A landscape with many valleys, sampled at points; each row gives a point and its height.
From any point a ball rolls to the lowest of the 2 points nearest to it. It stops when none of these is lower. Distance is the straight distance between rows; heights are no part of it.
lezaf: [ -2 -23 -15   0  -7 -10  10  18   6  -2  -6  -8 -30 -15  -3 -29 -24  10
  21  -5 -17 -12]  h=1.54
Zaduv: [  4  13  24  -3   1   6  -5   9   0 -31   5 -12  26 -18   3  12   1   6
   6  -3  -1  10]  h=4.09
Rem: [ 20  10 -10 -18   5  12  -6 -12  -4 -26  10  35   0 -24  -3  17  10   2
  -6  -1   5 -16]  h=4.68
nizen: [-19  -2 -18  -5  11   4 -12 -11  17   7  -2  -3  -7  19  15  -9  10  21
   9  -8  17 -14]  h=3.97
davo: [ 12  11   7  -1  13   3 -15 -16 -20  10  -6 -16  25  -5  -5  26   5  15
   3 -10   2   3]  h=2.08
lemi: [ 31  -4  -2 -20  -4  16 -24  -4  -6 -29  -2   9 -12  -7   1  19  12  -7
   2 -10 -16   2]  h=5.00
Godad: [ -3  17  -8 -14 -11   6 -22   8 -18 -32  -1   6  -7  -3   7   8   6  28
  13   0   4  -7]  h=6.87
der: [ 24 -31  -8  -8  12  19  11   5   4  -2  -7 -16 -28  -9  -7  -5   4 -24
 -23  -5  -3  -6]  h=4.40
buru: [ 12   1  17   6   6  -6 -30  -9  -4   8   8 -16 -19 -27  22  -4  -7 -31
   3  -3   2   3]  h=0.86
Sop: [ -9  14  -1 -28 -17   7  -8   1  -3 -14   1   3  -1  -1  -5   6   9  20
   3  -3  10 -13]  h=6.77
gefem: [  0 -10  16  11 -19  16  -3  14 -25 -10 -17  -8 -11 -10 -16   7  -1  -4
   9  -2   6   2]  h=3.58
dur: [-11   2   6   2 -20   6   6   3  -8  -9 -20  -5   8 -13 -12  15   8  -5
   0  -5   7  -2]  h=3.31
Navo: [-27  -3 -23  17   3 -14   4 -16   3   4  -8  16 -18   7 -14  -8   2 -13
  -3  26  16   8]  h=2.87
Bik: [  6  16  -6   8 -14 -11 -25  -5   9   4  -3  11   0 -13  32  -2   6 -10
  14 -11 -17   1]  h=1.56
tutiz: [ -7 -37  -6  -9  -3  27  -2  -9  -1   5 -19 -15  -5  11  -4 -10  -5   8
 -22  -6 -11 -24]  h=1.97
togu: [ 17  14   3   0  -7   8  -9  10   1 -16   1 -10 -22  -3  12 -17  -3 -13
  13  18 -21  18]  h=3.85
gamo: [-11  -5  -6 -15 -16  -4   4 -23  19  16  -6  -3   5  -5  -9   3   8 -14
 -28 -11  -5  -4]  h=4.47
maf: [-12  14 -15  -1  -8 -19 -13  -5 -10  -1  -5   7  33  19 -11  13  14  30
  15   1  11  17]  h=3.72
fumu: [ -2  -4 -16  -4  10   7  29   9  11  -9   9 -23 -16 -11 -10  -9   9  -8
   3  10   3  14]  h=2.00
zub: [-15 -16  20   4   0 -12 -11   2   9   2  -2 -22 -20  -8  11   1 -12 -16
 -12  -6  -2   7]  h=4.03
zorut: [  5   7  -6  10   9   4 -19   6 -12 -15   6  14   0   1  -6   4   8  37
  18   3  14  -5]  h=6.97
Sakad: [ 10 -13   0  -6   3 -14  11  -3  14   0 -11   5 -11  16 -12 -25 -40 -23
 -31  20 -21   5]  h=5.53
rusog: [ -5  13  -5 -12   9   5  -1  -3  -6   8   7   8  30  -3   2 -11   4  21
  22   2   8 -16]  h=4.44
fere: [ 20   8   2   4 -15  31  14  21 -25   2   0   4   8   4  -9   4  16   5
  -8   1  -3  -1]  h=2.41
vepot: [  4 -13   0  -6  18  31  -9  -2  -5  -8  -4 -23   1  17  -1  -2  11  16
   9  -3  18  -7]  h=1.08
fuba: [  6   7  15   4  14  -2   9   9  -3 -20  11  -4  22 -12   4  20   3 -12
   9   5  -8  23]  h=4.27
zevat: [-18   1  -5  -4  13   3  -6   3   8   7   7  -8  10  -1  15 -27  -1  21
  23  -2  11 -21]  h=4.21
Sosev: [-28   5  17  27  10 -17   2   6   6  13  -3   7   8   8  21  -2 -21  18
  -2  -3  -2  -8]  h=3.87
vumak: [ 12  -7   1  12  22  15 -33 -13  -1   6   5   3   9  22  12  -1  14   2
  10  -2   5   5]  h=2.49
Vep: [  9  10   8 -17  -3  -2  23  16 -13  29  15  11   8 -10  -7  -9   0   8
   5 -10 -14 -11]  h=5.11
zepa: [  1 -21  22  12 -15   4 -14   0 -17  -3 -17  -9 -24 -15 -19  -4 -13 -10
  -8   5   4   1]  h=3.76
lamip: [-23 -21 -10   6  -8 -15  24  16   0  33  20 -16  19  14  -1 -26  -9 -10
  -5   6 -12  12]  h=3.19
Vufik: [-16 -36   2 -10  -7 -10  -7 -13  14  17  -5 -17  12  -3   4  -2   3 -21
 -29 -19  -8 -11]  h=4.32
kekes: [-11   2  -5  -7  -4 -12  14 -12  -1  17  -7 -19  -5  16  -5  32   2  -5
 -15 -14  -5  11]  h=1.70
nodas: [ -5  21 -19 -17  -8   9   5 -20  -1   1  -4 -14  21  14   8   8  11 -22
  -6  21 -20  18]  h=5.56
golav: [-18 -11 -17   2   8 -14   8  -4  -2  15  -9   1 -23   6  -5   0   0 -23
 -10   7  12   0]  h=2.58
Feda: [  1  22 -13  -9 -12  18  23   6   4  -1   4 -20   7   8  14   8  13 -15
 -12   8  -5  13]  h=5.40
Fak: [  3  15  12  -4  -3  -7 -17 -23 -13  10   3  12  26  -2 -10  22  11   8
  -8  -6  -1   3]  h=2.53
mume: [ 25  -4   5  11  28  18 -21   5  -3 -21  15   3  -2 -20  12   4  11  -1
  15   2  17  -3]  h=2.22
rufu: [  9  25 -19   8  -8 -25   5  -3   4  19 -14  15  -6  11  14  -1   0 -31
   3   5 -23  18]  h=2.17
fasid: [ -3  23   2  -8   5  -4  13  -9 -29  27   8  -9  14  -5 -11  19   7 -16
 -12  11   4  13]  h=5.63
tave: [ -6   5  -7  -4  13  23  16   0   8   7   2 -27   6   7  21  -4   2  -5
 -18   6  -4  -3]  h=5.24
Dunum: [ -3  -9  19   2   6  -8   7   8   0  -3   6   0  -3 -11  -5  12  -8  25
  13 -24   5 -16]  h=7.69
ruki: [  2  21 -11  15  -5 -23  -3  -5   7  23  -7  11  -4 -16  20 -11  -1 -22
   9   0 -17   6]  h=1.88
duf: [ -9   9  11   3  13  -1 -28  -3 -16 -11  -7 -35  10  -1  14   4  -8  18
  29   4  14   6]  h=2.76
zal: [-24   3   1 -16  -8  -7   7   3  15   9  -1  -9  22  -3   4  -3  15  11
   6 -20  28 -15]  h=1.33
Padu: [ -4 -15  14  -3  13   7  -4 -10  -9 -12  -7  -3   6 -14   1  17 -16   9
  12 -11   2 -15]  h=7.62
moki: [ -2 -15  -8   9  -4  14  22  13  23   9  17 -13  18  -8   2 -27  16 -17
  -4  -5   3   5]  h=2.73
vosi: [-12  11  -1   9   7  17  -7  -4 -19  -6  -9  13   0   0   5  -2  -7   7
   9  20   5 -12]  h=4.82
moko: [-14   0  10  11 -19   9  15  13  -6  -2   0 -10  18   5  -2   7   9 -23
  -3   7  15  17]  h=2.95
garoz: [  6   8   0 -10  -4 -34   9   1  -2   9  -6  11 -25   1 -18  -2 -27   6
  17  -2 -23   4]  h=4.15
Rezu: [  7  13  12   9  -6 -25 -22  -9  -1   6   1  -1 -25 -31   4   8  -1 -34
  -1  -1  10  11]  h=0.47
Vuk: [  9 -25   1   9 -21 -11  -7  16  -7   6 -10 -12 -31 -22  -9 -25 -25   4
  19 -15  -9 -11]  h=1.77
lag: [  6  -2  -1  -4   4  10  16  -1  26 -34  11  -4 -17  10  -1  19  12  -3
 -17   2  -2  18]  h=8.02
nubaf: [-22   0   4  -5 -19   6   6   3   8 -12  12   3  -5  39  -2   9  11   5
 -16   3  17  10]  h=6.40
gula: [-16  -4  -2  -8 -20   1   2  -6   3  26   1   4   4   6  -4 -10  15 -13
 -22  -7  12 -13]  h=4.64
rof: [  0   4  15 -14 -23  -8 -16 -21  12 -13  -6  11 -22 -11   9  -4 -37   6
  -2  -6 -25 -18]  h=5.25
pame: [-14 -12  -3   3  -5 -12  13   4   2  25   4 -27   6  -5   0 -30 -10  -4
  -4   5 -24   7]  h=3.01
rumon: [ 15   2 -15  19 -13   3 -11   2  -3  -3  -8  22 -25  -7 -11 -11  11  -4
   7   9   7   4]  h=3.36
kiraz: [ -3   5   1  -7   7 -26  -6  -9   2  19   9 -11   9   7  -8  22  13  18
  12 -28   9  11]  h=2.62
vun: [ 19  11  -3   0 -15   9 -13  16 -16 -18  -1   0  -2  -1  -6  -7  17 -20
   8  18 -11  30]  h=3.69
nopok: [ 12  14 -12 -34   0 -12 -12   6 -13 -27  10  37  17 -20   4  21  20  -3
  -6 -11   0   0]  h=4.43
mog: [ -1  22   2 -11   0 -15 -22 -19 -17   5  15  20   3   2 -12  18  12   4
 -18  16   4  13]  h=2.92
Megip: [ -2  -9 -25  25  -9 -13 -11  -9   8  11 -13  21 -30   4 -15 -23   4 -11
   3  12   5   3]  h=3.13
dis: [-11   7  10 -24  -3  15  -7 -10   2  -4   5  -1  11  20   0   5   2  26
  -8  -1   8 -12]  h=6.65
nal: [-11   6   8  10  -6 -17 -23 -22  12  14   3   6 -10  -4   6   0 -15  17
  -6  -9 -10  -6]  h=5.02
famuv: [ 28  -7  15  -8  -1  15 -23   0 -12   2   0   9 -23  -6  21 -12 -14 -26
   6   1 -14 -14]  h=1.57
fimo: [ 10   5   8 -18   1  -2  -7  14  -3 -16  31  16   0   6 -11   5  26   6
  -1   0   9  15]  h=3.92
Vog: [ 42  19   1   5  -5   5   2   7   5  -2  13   1 -24 -31   5 -11  -5  -6
 -11   4 -10   0]  h=2.30
Meko: [ -6  -4   2   9 -29  -2   9  10   7  -5   0   6  13   9   3  15  18 -42
  -6  -4   2  21]  h=2.64
Venu: [  1   1 -11 -11 -11  14  -7 -10  11 -19  -3  10  26 -20  -4  -6  18 -13
  11   3  -4  -4]  h=2.13
roran: [ 17   0   4   2  21   8 -13 -17 -14  -4 -19   8  26  11 -11  25   9  26
  -6  -2  37 -12]  h=7.34
dese: [-28 -18   4   5  -7   0  14   9   7  10  22 -11  28  17  -8 -17   1  -7
   4   8  13  13]  h=3.45
novis: [ 14  21  -1 -11 -11 -18   4  -4 -10  -4   2   7 -16  -9 -21   4 -16  22
   7   9 -27  15]  h=3.98
pul: [  9 -10   0  15  28   9 -10  -4   6 -14   3   1  13 -27  14   4   4  -9
  14  -8  20 -14]  h=2.51
fom: [ 33  -2   0 -16  -4  -2  -6 -10  23 -10   6   7 -14 -13  -6 -13  -3 -26
  -2  -4 -24   9]  h=5.26
nek: [ -4   3   6  11   2   1 -42  -3 -21  -2 -13 -15  17   6   9   1   7  16
  26   4  21   1]  h=3.03
lados: [  4   8   0  -7 -14 -17  -8   0  24  -5   0  16  -9  -5  19   6  12 -22
   7 -18 -11   4]  h=1.91
tus: [ -9  11   2   5   3   1   6  -8  -2 -19   8  26  21   3 -14  -4  -6   3
   1  35 -11  12]  h=4.39
zat: [ 12   0 -22   7  -4 -15  27   4 -10  23 -18 -15 -17  11 -23  -9 -14 -32
 -18  16  -4  20]  h=2.07
Detu: [  3  21   9  -2   1 -22  -7 -10 -20  16   6  15 -19  23 -12  19  -4  -4
 -18  19   0  23]  h=3.26
keluv: [ 14 -13 -10  -5   7  -3  23  -5  27   1  -2  -2 -12  24   0 -12 -24 -28
 -36  13 -24  11]  h=5.45
sal: [ 11   0  -9  -7   2  11 -22   1 -29 -13   3  -3  16  -9 -12  -3  19  -7
  27  17  -7  20]  h=3.46
zomef: [ -8   4  -8  -6 -27 -30  17  19   7   9 -15  10 -20  11 -19 -26 -14 -35
  -3  12  16   2]  h=2.16
Vereb: [  5 -18   2  12   9  13  20   6  17   1   7  -7  15  27  15   8  -3  -5
  -9 -15 -14   9]  h=3.74
gezot: [-11 -25  23  11  -4 -15 -16   1  -2  -4 -11 -20 -33 -13  -2  -9 -30  -7
 -24  10  -1  -2]  h=3.90
Ditel: [ -9  -1   3   9   1  -6 -11   1 -11   5  -5  37  15  19   4  19  17  -6
   6 -11  19  -9]  h=2.96
Rebi: [ 22   5  -7   7  18   6 -22  19 -23 -34   2  23  12  -2   0  11  12  38
  12  -2  18   3]  h=7.06
Bifid: [ -2  -7  13  -2   7 -14 -29  -6  -1   2  17  30  22  13  -1   4  21   0
  13 -11  22   0]  h=3.32
pag: [ 15   7  -7  10 -10  -3  11   3  17   7   1  -5 -19 -25 -13 -23   0 -14
 -15   7  -4   8]  h=1.98
lera: [ -7   1 -18  -6   1  -6   9   5 -12  13  -3  -2 -14  11  -3   5  17 -23
  11   6   8  11]  h=2.90
Luti: [  5  16  15 -11 -11   7  12   1  -5  -7   2  -9  -3 -41   5   0 -21  10
   0  -2 -14 -16]  h=3.08
kulom: [ -7  -2   2   1 -20 -12  13   1  24   1   5  12  17   6  10  12  15 -27
  -6 -18  -4   7]  h=2.31
zifel: [ -8  12  12   1  15 -12  -9  -9  15 -20  14   1  -7   5  15  22   4 -15
  -9  10   0  24]  h=4.61
Gebub: [-18 -19 -20  19  19   6  20  13  14   8  -4   5   1  27  19  -1   8  -5
   0  -7  12 -12]  h=3.38
Poren: [ 15   4  -2   5  18  -1 -11   6   7 -24  -3   2  23 -17  15   8   6  18
  30 -17  20 -11]  h=2.91
Mevut: [-28  -6 -10  -9 -10 -22  18  13  17  -6  -7   3 -25  -8  -3 -22 -10 -25
  -1  16  15  -5]  h=2.52
mibi: [ -1  -2  -4  -3 -12   4  -6  -6  26 -22   6   9 -33  -4  -9   3   3  22
  -7  -6   3  -5]  h=6.16
Tegof: [ 13  23  17 -17 -11 -27   0   6  20   2  -6   0 -31   0  -5 -20 -39 -18
 -23   4  -5   0]  h=5.46
Pazov: [ -1 -13 -19   6   9  10  29  15   9   6   4  -3 -13  32  14   5   1 -10
  -4  -1  -6   7]  h=3.65
Pip: [-16 -28  12   3  13  -9   3  -4  21   2   2 -24   6   4   8  10  -4 -15
 -15 -18   0   6]  h=4.17
tude: [-21  16  -3   0 -12 -13   6   1  -8   7   4  14  25  12 -18   6  11  27
   5   4  17   0]  h=4.04
vok: [ 14  10 -14   7 -32   7  -8   6  -9   2 -10   8  -7   1 -16 -14  23 -21
   0  16  -3  19]  h=3.63
nizet: [-27  13 -15 -21  -9 -11  11   7   1   2 -10 -10  13  -9   1   5  12   4
  27 -12  13 -10]  h=0.48
bovo: [ -9   4  -1  18  -9 -33 -15 -20  -6  23  -2  11 -18 -16  -5   2 -28  21
   8  -7 -13  -5]  h=4.91
Sef: [ -7  -9   1   1  19 -16  -1 -16   7  26  -7 -22  24   6   0  14  -2  19
  -3 -27  12  -5]  h=2.63
Nivu: [-33 -11  -8   3  -1 -23   8  12  10  -1 -10 -12 -24 -21   8 -13 -15 -13
   4   4   8  -8]  h=2.75
pover: [ 11  -7  -2  11  -7  12  -3   6  12 -12 -13  -7 -28   0  10 -21 -16  -4
   3   9 -24   2]  h=3.99
pidil: [  0   8  21   8   1 -13  11   7  10 -13  20  -6   5   6   5  16  -6 -26
 -11   9 -10  37]  h=4.45
nuleb: [-16   1  -3  20 -12  -9  29  18  -2   5  -1  28  15  15   4  -3  -4 -21
   6  12  -6   7]  h=3.50
rinim: [-10 -21 -24  -5   3  -7   3   5 -10  24 -13 -36 -14 -13  -3 -31  -4 -19
 -18  22  -6  -3]  h=2.59
Kat: [  4   9  -4  -8   9 -17  -5  -8 -17   4  14  35 -16 -14  -8   4 -12  11
  17   0  -3 -14]  h=4.53
Gom: [ 14 -17  -6 -13  -6   4   9  13   6   0  -1   4 -29  -3 -14 -44 -26   3
   5   9 -14 -18]  h=1.22
godir: [  6  17   3  17  -2   0 -11   2   0 -22 -19  -5  16 -16  23  14  -9  24
  18 -14   7 -14]  h=3.30
duza: [  4  -3  16 -14   0 -20  -4   0   5   9  -5   2 -23   7   6 -23 -37 -28
 -24  14 -16  -4]  h=5.57
gagu: [  5  -9 -20  -9   6   7   0  -6  10   3 -16   0 -19   2  12  10   4  10
  12 -25 -13 -17]  h=5.93
Mufog: [  8   9  13  -4  -4   9   0   3  -6 -14  13 -11 -25 -29   7 -11 -31  21
   5   2 -10 -17]  h=2.85
mar: [  4   6   9 -28  -6  -1  19   1  -9   7   9  30   8  -4 -11   4   3  -2
   1  -3  -6 -16]  h=4.90
defav: [ 22  13  11 -12 -28 -25  -6 -10  13  -4 -17  12 -31 -12  -5  -9 -41 -10
 -13 -11 -21 -12]  h=5.35
gez: [-24   8  -7   4   7 -22  -5 -22   0  -4  -3   8  -7 -16  -5  14 -27  27
  19  -3  -2 -12]  h=4.75
nusob: [  6  10   8  -4  18   5 -12  -1  -3 -16 -13 -38  26  17  17   6   7  22
  18   9  31   9]  h=2.33
gizel: [ -1 -27  11   3  11  25  16  13  12 -11   0  -7  19  25  14  -1  -1   0
  -6 -12   6 -11]  h=3.51
Didul: [ 10  -9  -1  23  18  -6  14  -2   5  34  15  -9   7  12  -2  16  -2  23
 -26 -24  -1   4]  h=1.82
mubo: [ -5  -9 -28   1  -2  -8  20   8 -10  26 -14 -33 -16  -2 -12 -14  -3 -21
 -15  15  -3  15]  h=2.37
Magap: [  6   0   1   6 -17  30  13  26 -10  -2  -4   3  22   7   3  -6  22  -2
   7  -4  10  -6]  h=2.82
Tuka: [-28  -7   8  16   1 -17  18  11   6   9  -1  18   6  11  11 -12 -21  -8
   3   9 -13  -1]  h=3.70
Kados: [ 28   4  -1   1  15   3  -9  11 -23 -22 -15   7  36   8  -3  23  15  37
   8  -3  28   3]  h=7.19
lut: [  2 -20 -19  -5   4   7  -3 -15  30  -9  -5   1 -28  -3  -1   2   5  14
   1 -18  -1 -15]  h=6.05
fupa: [-13 -20  16  -2  14 -11  19  11   9  -4  10 -16   3   0 -16  12  -2  23
   7 -22  15  -3]  h=7.77
ref: [ 10  14   3 -27 -16  -9  -3   8 -12 -19  15  23  14 -10 -15  16  21  -2
  -8  -2   3   9]  h=4.18
fiv: [  0  -5  -6   0   2  11  21  -3  14 -13  15 -11   9  17 -13  23  10  -2
 -14   1   7  23]  h=7.95
nagez: [ -7  10   7  20   3   3   1  16  -6  -8 -18   8   9  13  24  17   1  12
  12  -9  12  -9]  h=3.67
bemo: [ 12  13 -11  21  10 -11 -29 -10   9   4   9  16   0  -6  10   9  18  13
   7 -13   9   0]  h=3.07
bator: [  0 -11 -15  10  -8  18  13  -3  17  -1  -4   9  19 -21  -2 -25  12 -18
   5   5  -6  -6]  h=2.46
Divo: [-24  -5 -19 -18 -10  -5   7   2   3  12  -9  -6  -4 -12   3 -12   8  -6
  29 -12  -1 -18]  h=1.16
loda: [ -1   9 -11  10 -10  -9  22  18  -9   6  -9  22  -3  -4  -1  -1   8 -19
  10   5  -1   2]  h=3.25
nupa: [ -9   3  -7  21   0  21   5  -5 -12  10 -15   8  14 -15  -1 -19  -5  13
  -8  16   1 -19]  h=4.97
Suvob: [ 11  21   7   2  -4  -3  -5  -2  -1 -12   5  -7 -21 -11  -8  12  -3  15
  -6   7  -9  16]  h=3.78
lud: [ -6  15   1  -8   3  13  -2   9 -24   2   9  14  14  12  -1 -11   6  11
  10  22   1  -5]  h=4.66
kovog: [ 17  -1  18   1  13   6 -25  -1 -21  10   8  18  -1  16  13   8   4  -6
   6  -1 -13   2]  h=2.18
rad: [ 18 -35   5   2   8  20   5  17   5   6   2 -25 -22   9   6 -17  -4 -19
 -35  -1 -12  -2]  h=4.26
Zado: [  2   8  -3   5 -16   7  13   2   2 -18  -6  16   9   6  -9  -8  -7 -15
   0  27 -24  17]  h=4.54
vob: [ 14  -2   5 -26  24  11  -4   3  -6 -12  -2 -24  25  21   6  10  15  20
  15  -3  27   0]  h=1.78
sibo: [ 19 -12  -6  -9 -11   2  10  -8  31  -2   1   1 -12  17  -4 -14  -3 -26
 -22   1 -22  16]  h=5.36
fafu: [ -3  -2 -21 -15 -22   1  -4 -15  16  -6  -4   4   3 -23  -6 -10   9   3
  19 -14  -7 -16]  h=1.69
dok: [ 12   7 -17  -3  16  17 -16  -5 -22  11   0  -3  10  -9   4  -9  19 -13
  21  12  -3   3]  h=3.24
nilo: [  8   4 -22  -7   2  11   9   0   7  12  -9   0   3  15  14   6  18  -1
   9 -18 -19  -3]  h=5.80
sem: [  1  16  29 -15   8  19 -12  -1 -10 -13   0  -7  24 -14  18   4 -15  14
   0   0  18 -29]  h=3.61
boki: [  4 -21  -6   6   6  28  -2 -11  -5   3 -17 -13  -9  14  -5   1   1   8
  -4  -2 -10  -4]  h=1.64
Fud: [ 11  -8 -20  -5  19  11 -11 -19  -4  19   2   2  -9  -3   0 -11  14 -14
   9   4  -5  -3]  h=3.00
Nisar: [ -1   0  -5  20 -11   6 -10  12 -13  -8 -16   1 -23   8  -3   6  16   3
  10   4  12   7]  h=3.62
lano: [-30 -10  17  20   3   3   8   5   1  -8  19  -3  27  23  -5  -8  -8   2
   0  19  16  15]  h=3.68
Sir: [-22 -22 -15  22   8  -7  -1   7  16   9 -15   0  -7   4  19  -9   4  -5
   8 -16   9 -11]  h=3.14
Mida: [  8   9  11 -19   2  -7   9   1 -15  -8   8  43 -11 -12 -12   1 -17  -6
   6  12  -6 -16]  h=4.70
Nub: [-17  10  16  -9  -4   5  -4  -1  15 -10  13  -4   9  33  11   6   8  22
 -12  -3  27  -4]  h=6.53
Giref: [ -9 -39   3   3   4  15 -13  -7  14  -3 -10   4 -10  16  11 -11 -14  12
 -18 -11  -8 -31]  h=2.23
Dinuz: [ -7  -9  13  -2 -16   3   0   5  12 -15   1  -2 -25  23  -6   7   6  12
  -9  -6   6   2]  h=6.28
gon: [ -5  -5 -19   7  18  12  -5   0  15   2  -5   7   5  34  19  -1  21  14
   5 -10  26 -11]  h=3.71
gute: [-30  20  -1   8  11 -17  12 -16   6  -4  -9   9   4   0   4  21 -20  28
  -2   5  -3  -7]  h=4.58
sus: [  1  16  24  -3   6  15   2   4 -17  -4   4   8  18 -25  17  -2 -19   6
   3   6  -4 -25]  h=3.35
reni: [-22  -7   4  -4  -1 -11  24  14  14  20   7 -15  20 -20   5 -11   1  11
 -13 -20  11 -21]  h=1.95
pubi: [-14   6   8  -1  -5   8  -9  -8  -3 -32   6  21  17   1 -21  -2  -1  28
   2  23   8   4]  h=4.19
Makud: [ 15  -8 -13  19  18   7 -27 -17   1  15   1  -3 -12  -6   7  -7   9   4
  10 -10  -1  -1]  h=2.77
sovip: [ 24  12  10   4 -15  13  12  19 -22   4  -3  20 -15  -9 -13  -3  -2   6
  -2   6  -8  -3]  h=1.99
Zasib: [-12  -9   0  -1  -1   0  25   3  -7  16  -2 -19  11  27   4  36  -6  -2
 -18 -21   2   4]  h=2.14
Sar: [ -4   8   5  -2   8   0  19   5 -23  38  12 -18  21  -6  -9 -10  -6   7
   0   2 -11   0]  h=5.29
det: [ -5 -24   9  -1  31   9   1 -11  -6 -12 -17  -8  -3  -8  -5  27 -13  13
  -5 -14  16 -23]  h=7.56
geg: [ 24   0  -4  -1 -13   9  11   8  -6  -7  -5  19 -22 -15 -18 -25 -17   4
   6  15 -14 -13]  h=1.58
Binur: [  1   7  24 -16   2  17 -13  -9   3 -24   6 -20  19 -19   0   1  -5  13
  -3   5  10  -6]  h=3.88
tav: [-11   0  14   9  -2  14   5   5   1 -15  16   8  32  17 -12  -7   3  21
  -3  16  22   3]  h=3.93
Sogam: [  8  16 -20  -9  -6  12  -6 -17   2  12 -10 -16   4  15  17   8  15  -8
  -3  -4 -30  12]  h=5.68
zev: [ 10   3  -9  -1   7  21  12   5  16  -1  20 -21  12 -14  -4 -18  20   4
   1   3   2   8]  h=2.42
Sepo: [-23 -13  -6  25  -3 -25   3  14  14  12 -10  -7 -21  -9  16  -9  -7  -6
  12 -13  -4  -1]  h=2.94
lur: [ 17   3   9  -6  13  16 -12 -15 -22   1  -1 -15  23  -2  -6  15   4  -4
   1   7 -20  13]  h=1.68
fiso: [ 22   0  16  -3   7  13 -26   7  -7 -11  18  16  -5  -5  20  -6   4  -7
  15  -2  -6  -5]  h=1.87
kava: [ 25   5  11 -22  -1  22 -10  -4  -1 -25   8  14 -14 -14   1  13  10  -3
 -18   2  -2  -9]  h=4.86
Bal: [ -2  17   8  -6  13 -12 -24  -7  -5 -21  18   2   1  10   5  12   2  -9
  -1  25 -15  36]  h=4.74
zul: [ -6 -10  -9   9  14  26  15   8  -5  10  -1 -10  10  -5   9 -25   0  -6
 -19  18  -2 -14]  h=5.12
bitu: [ -4  -7  -3   6  -2 -18   7  -3   8  20  -3  -4 -11   2  -7  18   8  -1
  -6 -25   6   2]  h=2.15
nite: [ -6  16  13  16 -12 -11   1   6  -6   5   7   9 -19   9 -10   6  -3   9
 -16  13   5  17]  h=3.54
dev: [-15   6  -2   5 -12  -8 -27  -5 -19   1 -20  -1  36  22  -5   4   9  20
  23   4  21   3]  h=3.37
Loba: [ -5 -14  12  -2  19  10  -3 -16  -3  -4 -15  -4  11  16  -9  29   0  15
 -14 -11  31 -14]  h=7.46
dud: [  7  -3  -6  -7   9   2  18   8  14  -8   7  -7 -29 -19 -10 -20  -7 -13
  -4  12  -3   1]  h=1.67
Pes: [ 14 -22  -3  15  -4  23   9  18   8  -1 -12 -18 -29  20  10 -17  -8 -20
 -17   8 -18   7]  h=4.13
sapi: [ -2  -9   2  -6   4   0  14  -2  16 -18  10 -11   4   9 -20  22  15  19
  -1 -13  20   7]  h=7.86
Kab: [-34  12  -2   8  -8 -12  17 -14   8   7  -6   4  17  12  -6  15  -6  25
 -15   3  11  -3]  h=4.36
zegov: [ 10  -4   0  -1  -4  18  32   4  -7  -6  -5  15  17   1 -11 -12 -12 -16
  -4  21 -29   2]  h=4.67
Porig: [  0   9 -13  -4 -18 -28  23   8   2  15 -18 -11  -8  10 -21 -10 -14 -42
  -3  12   2  25]  h=1.71
let: [-26  11   8  37  10 -14  10  13  -5   9 -15   3   0   2  23  13 -11   5
  -1   3  10  -2]  h=3.95
nibeg: [ 37  16   4   2  -6   7  -9  -3  -7  -9  21   3 -23 -38  10  -3 -17  19
   1 -10 -12 -18]  h=2.60
kinu: [-25 -18 -17 -18   1  -5   2   1   0  22   4 -27  -3 -19  -3 -37  -4 -11
  -5  15  -4 -10]  h=2.79
pafe: [ 21   7  -2 -28 -14   3 -16 -11   7 -16   5  10   2   2   0  -2   8  -8
   5  -4 -32  10]  h=5.14
sivib: [ -5  -8  -1  21   0  -5   1   0 -10  17  -7  16   0  15 -10  22  16   0
  -3 -14  19  -2]  h=2.56
Nurig: [ -7  -8   4  -5  -2  -4 -16  -6   9  -9  25  13  15  14 -17  -6  26   6
   7   1  20   9]  h=3.64
naze: [  0 -16   5  17   3  23  12  15  10 -16  -6   1  10  -2   5  -2   8   1
   3  -7  11 -14]  h=3.23
Begiv: [ 17  -4  10  -4  20  26  12   2 -22   0   6 -13  21  -5 -13   4   1   8
   4   9 -13   7]  h=1.31
Karu: [  2  16   4   0  -2 -11 -31 -15  10   8   9 -19  -7 -26  26  -1  -4 -15
  11 -12  -8   1]  h=1.19
fam: [  4  -5   3  23  17 -16   0  -9  13  22   2 -13  11  -6  -6   8  -1  34
  -8 -25  14  -2]  h=2.25
sudab: [ 11   7 -12  -7   8 -29   1 -11  -5  24  10  28 -10  -7 -11  -4  -8  -2
  20   1 -15  -1]  h=4.35
Daz: [ 12  -2  16  -7  20  11  17   6 -25   6   9  -1   0  14 -13  20  -8  10
  -2   3 -13   6]  h=0.82
gavu: [  4  -1  21  13  18  -1  15   7 -13  19  15  -2   1   8 -12  13  -7  21
 -13  -3   1   1]  h=1.32
nika: [  6  19  -5  -4  20   7  10  -1 -23  33  19 -24  19   6  -2   1   9   4
  -1   9  -1  13]  h=5.44
nur: [ -8  -3  16   1  -6   0 -17 -20  13  -8  -2  13   3   2   8   3 -22  21
   2 -11 -22  -9]  h=5.13

Where does a ball stop that starts at each point below?
Sar => Daz
fom => kekes
fiv => Porig
Tegof => vepot
gamo => Bik
pidil => dud
